Each row is a point on a landscape with many valleys, with its height.
A ball rolls from a point to whichever of its 2 nearest points has the largest drop for the distance, and stops where none of them is lower. Distance is the straight distance between rows; heights are no part of it.
Vizev: [171 138 110  68 154 105 101  93 168 118  67 118  78  32 153 140 103 175
 163 168  80 118 113 156 148 100]  h=15.7
batof: [ 84 119 154 174 137 148 122 123 116 129 126 117 158 187 114 148 115  80
 128  78 181 135 160 113 137 147]  h=44.7
saven: [107 130 167 164 122 112  87 131 158 134  74 128 110  52 134 148  81  61
 134 150  74 173 141  92 151 148]  h=37.5
boze: [ 86 123 164 163 140 124  98 131 132 154 141 145 110 117  89 146 115  74
 162 115 146 151 151  94 145 115]  h=52.7
lozo: [ 84 103 137 144 116 135 146 108 190 163  76 136 173 206 125 131 130 122
  36 165 164  53 104 150 113 136]  h=22.2
mugug: [100 142 102 130 138 178 128  74 133 136  56 126 114 183 124 145  78  90
 125 129 146 124 117 114 154 170]  h=31.4
pagiv: [127 128 121  73 136 102  90 167 101 141 173 145  56  80 100 159 135 112
 179 135 102 160 111  87 144  91]  h=35.3
batet: [141 152  64 134  98 173 149 153  83  87 146 136 166 200 122 113 123 155
 142  74 136 107 135 126 120 144]  h=31.2
Kagi: [151 125 126  77 143 127 132 112 112 129 128 123  95  90 146 144 111 147
 113 159 116 147 109 145 146 114]  h=18.9
sabuf: [122 112 118  80 118  93  83 187  75 135 178 131  75 101 104 160 145  98
 177 111  99 166 113  76 143  95]  h=33.1
vudo: [190 137 137 141 128  81 140 145 116 140 201  99 130  86 144 108 201 161
 153 125 132 151 121 140 100 129]  h=51.9
vuf: [141 128 131 109 144  94 103 159 104 122 144 120 101  64 130 156 129  97
 155 135  95 174 140 108 142 119]  h=18.5
bimil: [173 136 117 111  70 119 140 169  78 100 197 108 136 120 145 111 196 173
 143  84 113 156 139 121  99 136]  h=45.4
Nitof: [131 129 112  94 125 145 151 153  95 143 177 133 155 191 126  95 155 197
  63 137 148  38  90 157  97 116]  h=76.4
Dalub: [185 148  52 135 100 135 166 160 110  81 141 143 179 129 147 100 159 169
 153 110  87 114 122 148  96 123]  h=30.9
ripa: [115 128 134  86 137 153 144 128  95 135 154 130 114 167 117 137 121 148
 103 121 170 112 124 128 133 119]  h=57.6
nefak: [144 113 140  78 141 121 148 121 101 149 158 116 102 105 147 137 133 157
  87 164 133 139 100 146 137 105]  h=14.2
Taz: [163 134 125 124  60 131 130 162  74  99 202 105 152 157 143  99 192 177
 132  65 118 131 144 122  93 143]  h=43.5
muza: [130 120  81 137 141 137 152 110 165 140 104 160 146 162 121  92 127 159
  84 184 121  69  94 176 130 108]  h=37.6
vavo: [120 105 138 136 105 124 133  82 163 140  57  96 127  98 169 137  90 109
  58 181  87 165 104 135 151 142]  h=44.0
pivo: [145 154 109 128 150 131 142 100 180 135 134 154 114 100  87  95 127 164
 163 158 146 108 129 155 127  94]  h=25.5
vere: [123 138 137 112 131 135  92  67 195 143  31 133  79  73 134 118  71 143
 139 164  84 126 112 132 162 128]  h=27.3
gosi: [103 136 141 141 132 121 107 143 133 135 187 151 100 143  62 132 141 123
 189  87 180 134 149 105 141 107]  h=48.6
Nidur: [101  97 163 145 129 138 135 134  84 131 114  95 169 184 154 141 130  97
  79  93 163 141 148 124 119 154]  h=83.3
bol: [ 82 112 158 146 112 146 150  91 195 159  77 130 149 186 122 143 114 109
  51 158 174  82 103 128 123 139]  h=17.5
kunuz: [ 99 154 195 173 119 121 103 101 207 163  84 151  80  56 107 123  79 110
 147 168  91 130 126 115 153 125]  h=27.1
Mipud: [109 122 145 106 134 137  93  93 148 142  62 127  82  76 144 159  75 103
 117 167  92 155 112 112 170 131]  h=23.9
tafi: [189 135  45 108 131 115 136 138 160  56  74 144 162  99 158 118 126 164
 212 119  63  94 143 144  98 126]  h=37.4
Vem: [135 116 143 187 122 106 134 140 113 118 172  98 189 159 124  83 172 130
 135  83 160 125 167 156  96 127]  h=34.6
Baden: [178 149  88 103 143 118 145 121 158 106 133 137 116  76 121 117 135 168
 186 141 109 126 130 152 115 108]  h=26.8
rotu: [181 144 101 107  61 118 137 165 109  96 194 125 118 101 126 129 200 174
 170  77 105 158 149 113 106 135]  h=47.8
Dovu: [159 126 139 111  96 113 147 147  94 137 215 111 123 137 129 100 192 191
 122 109 154 112 117 136  93 117]  h=38.5
bepov: [109 129 167 166 137 109 124 134 136 139 181 128 137 131  96 113 153 125
 152 103 175 137 156 133 126 114]  h=50.4
golev: [ 96 109 159 145 135 146 141 131  95 132 114 100 174 210 140 135 138 109
  73  92 177 105 143 131 112 142]  h=82.9
Fulik: [ 91 144 121 142 142 171 114  81 132 134  73 133 106 168 108 153  81  70
 153 113 155 131 129  97 155 167]  h=29.1
divug: [151 114 139 138  99 108 121 163  69 100 182  98 148 129 145 119 161 123
 142  67 127 171 156 124 117 143]  h=84.7
Sokev: [152 132 110 115 140 128 148  91 163 151 111 128 123 108 131 109 121 165
  94 186 123 107  97 170 143 100]  h=47.9
boz: [141 145 132 124 140 109 120 139 146 133 177 145  91  83  95 123 142 144
 179 130 134 148 137 126 130 106]  h=41.5
pef: [190 134  68 118 157  87 123 119 189  63  50 132 163  69 156 114 121 159
 228 133  54  84 152 149  98 135]  h=40.7
fitif: [ 95 114 137 117 141 155 142 123 118 157 109 128 159 218 123 138 125 137
  47 131 180  61 115 145 111 140]  h=81.4
zekem: [141 121 114 135 130 135 156 143  88 122 141 116 180 164 149  99 136 146
  91 119 128 119 130 152 111 140]  h=20.3
gifef: [126 142 158 109 156 100  50 147 150 116  50 136  74  29 140 156  82  67
 166 145  39 140 147  82 160 135]  h=26.4
roz: [169 144 115 103 109 116 155 145 116 124 199 124 113 113 122 112 172 180
 145 119 136 133 125 135 105 116]  h=28.6
Molo: [121 123  63 134 142 164 140  96 139 123  65 151 142 192 135 111  91 133
 102 156 112  93 105 148 144 135]  h=37.0
kab: [119 111 179 144 125 104 135 110 137 155 113 103 128  82 159 143 127  99
  79 173 109 164 114 133 139 131]  h=41.6
Makol: [154 122 141  94 140 103 138 133 106 147 192 119  94  89 135 132 162 160
 122 152 137 146 104 136 131 102]  h=6.6
refod: [151 134  94  39 135 137 105 133  93  88 122 140  69 100 145 170  95 138
 179 119 104 156 123 100 140 128]  h=56.5
fid: [123 121 141 126 130  91 105 159 115 143 191 133  89  91  96 138 157 117
 177 120 130 155 130 108 133 101]  h=46.2
Fimed: [ 97 100 175  94 130 130 122 146  77 146 184 123 100 174 119 154 156 141
 105  97 189 109 124 117 121 112]  h=54.0
bonos: [ 96 104 163 164 128 136 116 140  89 122 152 104 157 201 121 141 146 101
 124  52 189 124 164 123 123 137]  h=46.4
Ruv: [105 115 140 116 139 139 117 137  92 138 154 130 105 140 116 149 121 102
 139 110 150 157 140 108 145 122]  h=27.0
gomu: [130 140 107  76 111 141 124 143 108 114 185 153  70 128  96 145 135 153
 174 108 153 144 124 101 136 107]  h=39.9
dez: [166 153  64 101  86 163 146 159  86  70 138 136 145 154 141 134 125 160
 160  78 108 141 145 110 110 148]  h=27.4
mativ: [128 120 131  68 127 139 134 144  62 131 174 127  93 144 136 154 127 144
 114 114 152 139 112 113 139 122]  h=59.4
kunol: [ 85 135 152 162 140 152 121 110 143 147 120 140 121 152  90 143 105  86
 154 118 171 136 148 109 146 132]  h=54.9
votar: [125 147  67 123 114 182 152 156  83 103 151 153 169 227 118 111 122 171
 104  97 131  54 102 131 120 146]  h=19.5
kobip: [150 157  53 117  92 181 145 156  67  72 126 131 158 185 141 128 111 157
 152  71 112 119 132 111 118 155]  h=29.2
Lusa: [126 128 153 135 144  97  93 147 125 138 122 132 103  54 130 148 113  76
 147 148  86 169 141 104 152 119]  h=21.7
dak: [106 138  98 127 137 178 142  98 113 133  80 124 137 208 126 145  89 107
 103 130 156 105 117 128 143 159]  h=33.3
veze: [128 123 125 187 136 123 127 127 135 108  96 111 176 104 131 116 112  76
 141 117 114 180 171 128 133 164]  h=41.7
vid: [ 73  93 213 149 121 121 138 111 154 160  94 100 151 151 158 152 149  92
  46 126 171 123 120 114 101 131]  h=36.8
tar: [ 93 111 215 181 123  86 108 133 141 176 129 117 128  70 136 150 139  69
 113 147 104 158 131 101 128 119]  h=37.2
todu: [183 146  75 127 115 119 165 155 110  97 151 124 160 114 154 103 155 162
 138 124  99 133 127 150  99 127]  h=26.7
dov: [108 122 170 178 123 109 108 127 154 134  86 122 141  76 136 144  92  61
 125 140  92 180 151 104 145 164]  h=38.8
tovu: [186 151  79 142 138 101 136 153 149  67 112 121 160  68 138 115 138 135
 198 110  90 150 172 132 106 147]  h=40.0
buba: [180 140 150 161 154  86 142 134 142 155 169 103 135  70 138 109 174 144
 137 150 127 149 122 147 113 124]  h=58.7
kude: [128 124  90 181 131 130 142  97 195 136  69 142 165 138 129  87 126 124
 101 180  93 107 110 162 125 128]  h=31.1
koson: [108 133 125 128 115 141 107 146 116 117 185 150 102 164  70 135 134 119
 189  68 178 132 152 101 143 125]  h=46.0
deg: [164 139  96 123 154 122 123 115 166  93  61 124 137  72 149 119  97 131
 161 140  81 143 145 147 133 134]  h=47.7
Dizu: [ 81 127 175 122 131 119  72 132 133 180 100 145  72  78 104 163  83  68
 145 168  83 141 109  79 161  94]  h=34.2
Kedop: [137 136 119 131 123 131 146 136 121 124 168 133 140 148 109 104 138 151
 140 111 158 129 136 140 120 120]  h=39.4
Zulan: [ 84 150 150 153 139 157 129  89 176 150 103 152 118 157  85 131  98 106
 140 139 176 110 135 119 142 132]  h=57.0
Tek: [ 87  88 223 142 128 111 139 110 151 166 109  96 152 138 162 139 170 110
  40 145 170 109 115 139  88 125]  h=33.8
Bul: [103 144 104 136 140 173 147 118 118 129 125 142 149 215  98 121 109 128
 122 108 186  81 132 132 135 135]  h=61.4
mon: [154 131 133 138 146 113 154 103 153 158 128 120 136  92 131 109 138 154
 102 173 130 123 113 162 127 112]  h=51.7
vav: [ 77 104 167 138 141 152 134 134 111 145  92  99 184 228 143 141 149 113
  48  83 185  71 137 141  96 152]  h=82.4
fuson: [124 106 178 147 109 108 140  94 161 158  89  93 128  80 168 141 113 110
  54 187  99 158 101 139 141 138]  h=42.8
mimu: [117 148  94 145 130 156 142 130 130 116 155 149 155 201  81 101 130 144
 152 100 181  86 139 138 125 121]  h=63.9
lizo: [143 144 127 147 153 107 104 152 151 102 117 127 130  61 119 130 115  98
 191 119  99 166 172 112 131 148]  h=45.8
kipu: [139 119 137 112 134 107 120 151  85 121 159 117 119  94 140 145 132 110
 135 123 114 180 134 120 136 131]  h=14.7
peras: [137 131 141 183 129 105 153  95 205 166  95 118 155 100 133 100 136 138
  89 193 109 110 106 168 124 118]  h=41.0
buk: [166 145 103 122 165 109 103 118 181  84  58 135 136  56 135 116  95 134
 203 129  75 126 164 132 121 146]  h=45.5
ritib: [150 125 108  93 137 122 129 145  84  96 119 111 128  98 161 149 106 113
 125 126 102 188 137 119 143 142]  h=18.8
gisi: [128 128 101 101 138 146 154 142 119 146 150 151 149 193 121 101 136 179
  59 163 147  41  93 166 122 109]  h=78.6
zepum: [112 105 138 122 117 138 133  92 122 125  60 101 127 125 170 155  82  96
  63 162 101 175 115 125 155 158]  h=44.9
mes: [129 145  86 150 122 145 152 141 139 119 170 151 169 188  90  84 150 160
 145 109 165  79 133 154 113 112]  h=66.4
geb: [104 118 126  90 123 133 104 156  74 136 171 139  81 140 112 162 120 101
 160 101 146 159 121  87 145 113]  h=29.3
Medok: [120 132 120 133  91 145 113 151  99 103 198 137 115 177  81 135 149 132
 175  47 172 138 152 103 142 130]  h=43.9
Ludev: [ 98 139 123 134 142 169 138  95 145 140 110 144 130 179  92 124 105 120
 126 136 182  98 126 130 140 131]  h=59.3
dineb: [113  82 197 126 139  96 120 137  75 150 167  87 129 123 171 133 174 114
  89 127 146 149 125 134 105 119]  h=51.3
Gelo: [170 135 125  82 114 100 138 149 112 135 210 127  73  86 122 133 182 179
 153 137 126 150 107 125 121 105]  h=16.7
lusem: [139 140  79 137 114 144 156 161 109 116 178 160 178 196 121  81 161 183
 106 121 129  53 100 158 100 116]  h=72.0
laz: [119 130 203 191 125  94 123 119 176 166 118 119 121  47 136 135 128  88
 118 166  95 158 136 128 134 133]  h=34.3
gam: [189 150  57 126 108 112 144 157 140  61 121 134 170  96 145 121 145 151
 204 106  90 136 161 135  92 139]  h=37.3
Sut: [120 128 140 154  95 132 117 153 103 101 195 118 146 182  95 107 161 143
 155  49 170 124 161 125 121 132]  h=41.3
vof: [ 99  98 111 165 117 127 150 107 186 156  77 140 176 201 144 110 134 118
  30 181 125  74  98 157 117 138]  h=26.9
latad: [119 140 111  74 139 148 115 120 127 128 165 155  59 124  93 142 115 145
 173 123 156 130 116 109 138 102]  h=36.5
kino: [131 144 122 138 148 123  90 147 140 101 117 145 110  86  97 133 107  91
 204 105 112 160 170  95 136 138]  h=48.0
fakom: [122 123 141 101 140 128 118 100 130 143  99 122  92  85 146 153  92 116
 107 168 111 164 114 129 161 119]  h=22.4
Lafe: [147 165  72  92 113 167 138 128 135 101 152 169 104 159  91 108 127 176
 191 102 159 101 131 120 118 112]  h=32.5
fode: [104 145 183 155 133 114  99 113 181 167 108 155  77  51 103 140  96 102
 154 166  98 130 127 112 153 113]  h=24.0
lomu: [131 142 142 114 156  99  75 150 137 125  97 136  82  33 122 152  98  78
 170 147  57 160 144  97 152 122]  h=24.4
tibe: [103  98 111 166 122 146 156 116 119 131  72 110 192 208 162 118 117 102
  49 138 127 117 120 139 122 161]  h=21.3
dufo: [ 82 122 143 163 129 161 131 110 110 135  96 112 150 203 122 161 109  69
 115  85 182 126 145 108 144 165]  h=43.7
tilib: [176 129 152 137 103  87 128 151 101 138 221  92 124 116 144 104 217 172
 146 105 140 143 119 133  93 128]  h=46.3
Fov: [157 155 115 115 147 115 139 116 161 133 150 140 100  74 108 115 131 161
 168 154 126 128 130 147 127 104]  h=34.4
gik: [142 133 110  43 120 124 114 155  77 108 153 137  64  95 142 172 125 132
 153 122 107 163 110  95 143 112]  h=57.5
Vuv: [129 130 109 189 123 117 146  85 225 149  70 137 153 110 124  87 118 133
 103 192  89 100 112 165 133 122]  h=35.1
pud: [129 133  90 144 133 140 152 138 141 128 163 153 171 187 105  78 152 165
 115 135 154  66 117 165 107 108]  h=69.0
vugep: [125 150 166 130 156 109  88 119 173 162 108 155  59  32 104 134 101 119
 168 169  86 131 129 117 156 106]  h=20.4
dedup: [110 126  74 124 141 179 154 110 107 125  83 132 145 219 128 132  94 125
  86 136 139  84 104 140 143 158]  h=34.8
ras: [171 130 119 155 123  87 117 169 110  96 163 108 148  65 140 122 157 107
 172  96 102 186 167 120 115 154]  h=86.1
Sisom: [100 114 166 184 135 122 133 122 144 132 132 112 175 143 123 116 137  93
 119 104 163 139 162 135 121 132]  h=45.7
namu: [184 149  79 136 162 102 119 125 190  70  62 135 157  59 137 106 111 142
 216 123  73 111 168 139 101 142]  h=43.4
vepus: [130 135 134  94 146 136  91  84 163 122  47 132  83  60 145 141  76 121
 148 154  81 145 119 127 162 132]  h=25.4
timo: [118 116 130 199 129 126 140 124 138 116 106 113 194 146 130 105 124  82
 124 106 138 161 171 138 126 152]  h=43.6
gefe: [ 88 118 161 140 122 143 141  85 175 155  90 126 132 156 121 139 102 115
  70 166 165 105 105 130 141 129]  h=13.2
vas: [117 101 174  97 114 113 116 154  73 140 206 111  98 144 130 130 181 148
 122 102 162 131 117 121 111 113]  h=52.3
ruzet: [162 135  85 116 141 129 143 121 130  99  94 123 143 104 150 116 105 134
 138 145  95 151 135 147 126 134]  h=50.0
zeral: [ 98 113 158 123 133 142 141  98 136 155 104 119 130 152 137 147 114 114
  77 151 160 128 117 132 138 127]  h=17.1
dif: [115 112 112  76  98 118  91 181  62 124 183 136  79 134 105 164 146 108
 165  84 119 169 119  69 147 115]  h=31.6
Nar: [ 74 124 150 153 129 163 142  99 120 147  80 111 143 208 123 171 110  77
  88 107 187 111 127 112 137 160]  h=42.6
popi: [140 141 106 116 106 156 148 147  87 102 168 132 150 178 120 111 135 155
 135  86 155 119 134 130 115 134]  h=34.1
vofem: [ 63 102 207 148 106 144 138 100 180 156  84 122 132 168 135 170 120  82
  53 125 182 110 103 101 116 136]  h=39.5
seron: [106 140 171 135 127 121  62 124 164 136  50 135  82  49 141 156  67  65
 142 153  49 153 133  82 167 147]  h=36.3
lako: [118 139 127  95 153 139  89 111 134 131 106 152  73  88 110 149  87 105
 181 134 113 145 133 103 153 118]  h=28.7
mep: [148 147  95 135 146 136 151 115 163 135 139 151 138 135 104  87 136 161
 133 156 140  92 119 168 119  97]  h=8.3
guli: [ 92 136 177 130 120 123  65 125 151 162  69 142  71  61 121 166  69  60
 140 160  67 148 109  80 165 118]  h=35.4
safu: [103 134 190 179 110 116 124 102 196 153  88 129 114  72 124 132  96  96
 111 178 103 136 119 122 142 134]  h=30.7
zuse: [123 145 118  62 148 141  91 118 131 131 144 172  44 105  94 152 103 142
 200 124 132 127 116  98 149  94]  h=32.9
Diro: [110 123 143  94 124 156 136 138  89 137 175 123 121 190 111 135 136 156
  97 104 192  90 125 127 119 123]  h=55.8
Kovu: [121 105 104 149 126 123 153 111 163 155  96 140 168 171 140 103 140 144
  47 192 120  70  93 174 126 123]  h=31.5
Ferut: [129 117 123 128 113 131 125 154  67 105 162 112 143 148 144 130 130 112
 136  79 141 168 146 111 131 148]  h=84.2
Ler: [105 108 135 170 113 134 150 104 149 139  78 111 175 159 148 120 114  95
  67 146 125 136 130 138 126 151]  h=23.5
digu: [102 134 176 163  89 131 116  78 218 153  62 128  93  94 127 126  66 120
 105 177  98 123  99 120 149 138]  h=31.3
guzof: [144 148 143  89 162  95  84 128 159 146 115 146  47  15 118 152 118 135
 183 162  80 129 118 120 151  88]  h=15.6
tuzat: [149 143  84  64 139 158 124 118 104  88  96 139  99 124 142 149  90 137
 168 114 112 148 123 118 138 135]  h=55.2
nevup: [129 105 157 120 126  73  98 171  94 152 210 120  90  95 107 135 178 117
 156 115 125 162 115 101 126 101]  h=48.7
golil: [112 133 157 141 106 139 104  64 202 146  39 126  89  80 136 125  63 124
 111 166  89 133 104 122 156 135]  h=29.4
dibeg: [104 126 137 108 146 153 119 104 112 140 118 138  91 137 114 154  94 102
 130 135 157 142 123 109 158 122]  h=23.3
rosig: [ 95 108 183 170 140 113 117 130 128 141 168 118 157 156 108 120 163 109
 129  90 186 129 160 131 116 114]  h=48.8
nenus: [ 90 142 148 103 152 130  71 124 133 158 108 161  53  88  92 159  86  82
 180 141 101 134 116  77 162  96]  h=31.7
Nabe: [140 131  90 120 119 144 151 169  94 123 180 157 171 191 140  87 160 197
  73 135 109  36  82 164  97 119]  h=74.0
Zasir: [158 139 177 174 153  81 135 118 160 177 163 114 125  55 134 122 162 129
 129 164 124 146 118 144 125 118]  h=62.7
Sivis: [138 127 118  47 121 140 131 144  68 114 158 131  80 121 147 163 116 149
 118 129 121 156 102 112 144 119]  h=58.4
kazi: [153 118 122 182 124 108 147 146 106 112 161 101 198 149 145  81 168 132
 123 102 137 131 149 156  98 135]  h=30.8
Sodog: [146 132  97 108 141 144 148 116 115 114 109 129 133 135 137 120 107 139
 124 140 121 142 125 145 135 130]  h=52.0
Nul: [171 155 108 156 158  98 117 154 171  84 109 126 138  40 123 114 126 118
 210 117  86 149 184 123 113 154]  h=43.1
vab: [ 66 108 188 133 126 154 140 103 153 161  89 122 128 190 127 171 124  86
  69 115 194 102 119 110 126 142]  h=41.2
dosi: [128 114 153 171 104 108 116 149 106 109 195 105 159 162 114 101 177 130
 154  57 167 136 167 132 109 124]  h=38.6
Velub: [120 106 142 112 132 131 133 116  92 132  97 104 133 125 170 153 101 103
  78 149 114 178 125 126 148 146]  h=45.9
dum: [103 101  76 170 130 149 151 125 122 127  72 137 185 220 155 116 114 117
  50 151 101  93 110 154 131 160]  h=20.1
fik: [106  99 206 159 135  95 128 117 138 169 127 102 136  80 153 142 146  93
  84 160 121 160 123 129 123 126]  h=39.7
Benir: [157 127  74 113 143 135 155 108 141 122 100 139 132 132 141 104 123 169
 102 175 105  94  90 175 135 102]  h=43.8
Sel: [110 107  70 157 142 144 147 143 112 116  99 153 179 212 152 104 126 140
  58 149 100  76  99 163 124 144]  h=18.4
Leto: [153 139 121  91 147 109 109 139 132 115 129 134  89  59 127 141 117 127
 169 140 101 161 133 116 142 115]  h=22.6
faza: [105 116 114 108 142 150 142 126 131 157 118 146 159 218 118 122 128 157
  42 166 162  34  96 165 122 123]  h=80.3
giz: [146 146 120 144 141 114 160 118 156 148 176 136 143 138  98  86 166 172
 127 145 167  95 125 163 104 100]  h=31.0
ves: [127 141 122  64 157 112  80 137 128 137 145 159  39  67  98 159 111 136
 192 143 105 138 109  98 151  84]  h=36.0
zubi: [186 150  81 122 127 112 153 138 142 101 147 130 145  92 129 110 145 163
 169 129 111 133 134 149 110 114]  h=17.6
zedut: [156 122 120 151 132 112 154 137 102 120 146 103 176 128 156  97 150 133
 113 131 126 148 137 153 108 135]  h=25.6
rav: [109 107 155 136 130 141 131 142  56 121 140 102 149 177 148 146 123 103
 103  79 156 155 148 116 135 151]  h=83.7
tedug: [ 87  93 229 162 140  97 124 118 137 171 140  95 145 122 151 133 184 107
  81 126 169 120 133 132  89 113]  h=28.4
lenun: [189 144  45 111 107 132 146 151 133  58  96 143 166 111 151 123 130 160
 197 107  74 117 144 137  97 131]  h=35.2
zurom: [177 147  83 100  58 119 123 172 115  75 170 134 128  94 117 139 187 159
 196  68 106 156 169  97 108 149]  h=49.5
muk: [130 166  44 113 111 196 150 142  89  97 134 164 138 213 115 119 115 179
 139  96 127  64 102 119 119 141]  h=13.6
rine: [ 92 141 138 126 142 160 103  84 142 144  82 145  85 131 107 156  78  81
 149 138 141 139 123 100 162 139]  h=26.5
luti: [126  84 180 121 135 112 132 133  63 139 142  81 148 140 188 126 161 123
  67 131 143 148 128 142 100 140]  h=49.9
dat: [172 145  31 132 109 140 158 160 129  63 114 155 174 136 152 104 142 164
 178 107  76 101 126 145  99 123]  h=33.2
Vanud: [138 104 144  96 133 123 146 121  78 135 123  98 127 119 177 143 115 124
  65 156 110 168 114 139 144 136]  h=46.9
gize: [156 120 128 159 118  93 128 157  96 105 174  97 167 110 143 113 160 115
 148  86 125 180 165 132 109 149]  h=85.3
Reder: [117 122 188 170 151 101 143 115 168 173 165 115 149 117 110 102 173 137
 112 142 176 108 137 156 105 110]  h=8.7
lop: [ 91 106 143 139 108 160 147  90 138 143  59 102 142 183 150 161  95  87
  51 150 145 132 109 115 141 160]  h=27.2
nir: [ 94  97 162 161 116 138 141 104 127 140  77  99 164 164 159 154 109  75
  68 129 141 154 134 112 129 164]  h=25.7
zamem: [157 144 131  59 162  94  80 116 160 121  90 133  56  17 143 156 106 160
 192 150  76 113 121 131 152  98]  h=11.6
sulut: [153 127 155 171 143  97 159 102 167 168 130 107 158  98 142  99 157 139
  87 183 132 119 112 168 113 121]  h=47.5
gar: [112 119 135 103 138 156 135 100 123 143 104 129 109 142 128 145  95 128
  96 155 150 132 113 129 153 127]  h=20.2
gen: [105 144 145 152 146 127 100 125 149 131 129 155 104  97  87 129 101  99
 187 117 133 149 160 107 147 122]  h=50.3
Gasu: [126 111 104 180 132 119 152 105 159 132  81 118 184 140 148  99 121 115
  83 166  97 134 127 160 129 139]  h=26.6
kog: [128 103 163 103 105  85 105 169  77 143 215 113  89 120 123 127 191 139
 145 102 133 155 114 108 116 108]  h=50.6
litoz: [ 93 117 211 174 140  99 132 118 162 172 155 113 138 110 123 123 165 111
 104 138 167 127 140 137 106 110]  h=21.4
Febo: [132 149 107  94 107 144 136 132 124 121 189 153  99 150  84 120 145 173
 173  98 171 117 131 115 127 115]  h=41.1
Robal: [133 139 160 156 149 104 151 115 173 167 179 133 137 118  92  96 166 149
 128 151 172  99 134 160 114 102]  h=25.0
delu: [160 142  91  91  94 140 131 159  84  80 158 127 125 125 144 138 134 148
 161  86 117 160 143 112 121 143]  h=24.7
zakun: [119 107  49 142 145 148 131 101 167 124  69 175 135 181 134 101 113 148
  93 173  95  68  90 170 149 115]  h=39.6
pinut: [167 135  87  90 113 130 139 150  91  74 133 124 130 100 155 142 121 137
 150 102 102 168 146 118 123 143]  h=22.3
Vivov: [133 103 145  96 134 133 153 131  61 129 136  93 146 152 179 131 133 142
  57 139 124 141 116 144 119 139]  h=48.3
Muber: [ 80 109 142 133 135 151 146 132 128 151  82 114 175 233 135 144 129 117
  33 117 174  60 117 141 107 154]  h=81.9
reg: [136 131 149 146 128 103 128 140 128 134 198 122 128 126  98 103 170 148
 153 105 164 132 145 137 113 116]  h=46.1
sare: [133 144 120  92 160 118  93 120 149 117 107 145  77  60 119 143  91 124
 184 140 102 142 138 116 146 113]  h=26.2
fot: [153 147  95  98  78 158 151 153  85 104 189 133 139 161 120 111 156 189
 130  88 132 111 126 122 110 127]  h=38.1
Biref: [124 113  95 144 136 142 156 143 107 133 122 132 185 194 148  96 133 145
  67 137 125  85 111 161 116 137]  h=15.2
Namam: [142 137 124 113  62 154 133 157  69 106 206 111 147 176 126 101 179 197
 114  69 134 105 133 121  98 135]  h=41.4
rafug: [140 170  59  95 109 188 145 131 109  98 148 168 117 195 101 116 120 179
 163  92 150  81 114 116 120 125]  h=22.5
Lalov: [120 128 145 175 138 114 107 139 136 113 102 115 151  83 136 131 103  69
 141 122 102 185 170 114 141 163]  h=40.3
vinom: [147 140  79  83 134 160 136 121 102 101 109 138 113 149 138 133  97 143
 142 122 127 131 123 129 132 130]  h=53.8

For each start below, name the point where the ball stops.
gosi | Biref
kog | mep
Molo | gefe
digu | Makol
sabuf | gefe
Lalov | kipu
rotu | kipu
buba | Makol

Call two points neighbours if one is among the 2 nearest of the other. Go from one point of each pair to the other, from neighbour to neighbour, staying as low as possible. Name the highest point that can't be avoided.
zamem, zubi | dineb
Reder, zubi | Fov
zamem, Makol | vepus
gefe, Ler | bepov
gefe, kipu | Febo
mep, Reder | giz
gefe, zuse | ves
kipu, muk | batet
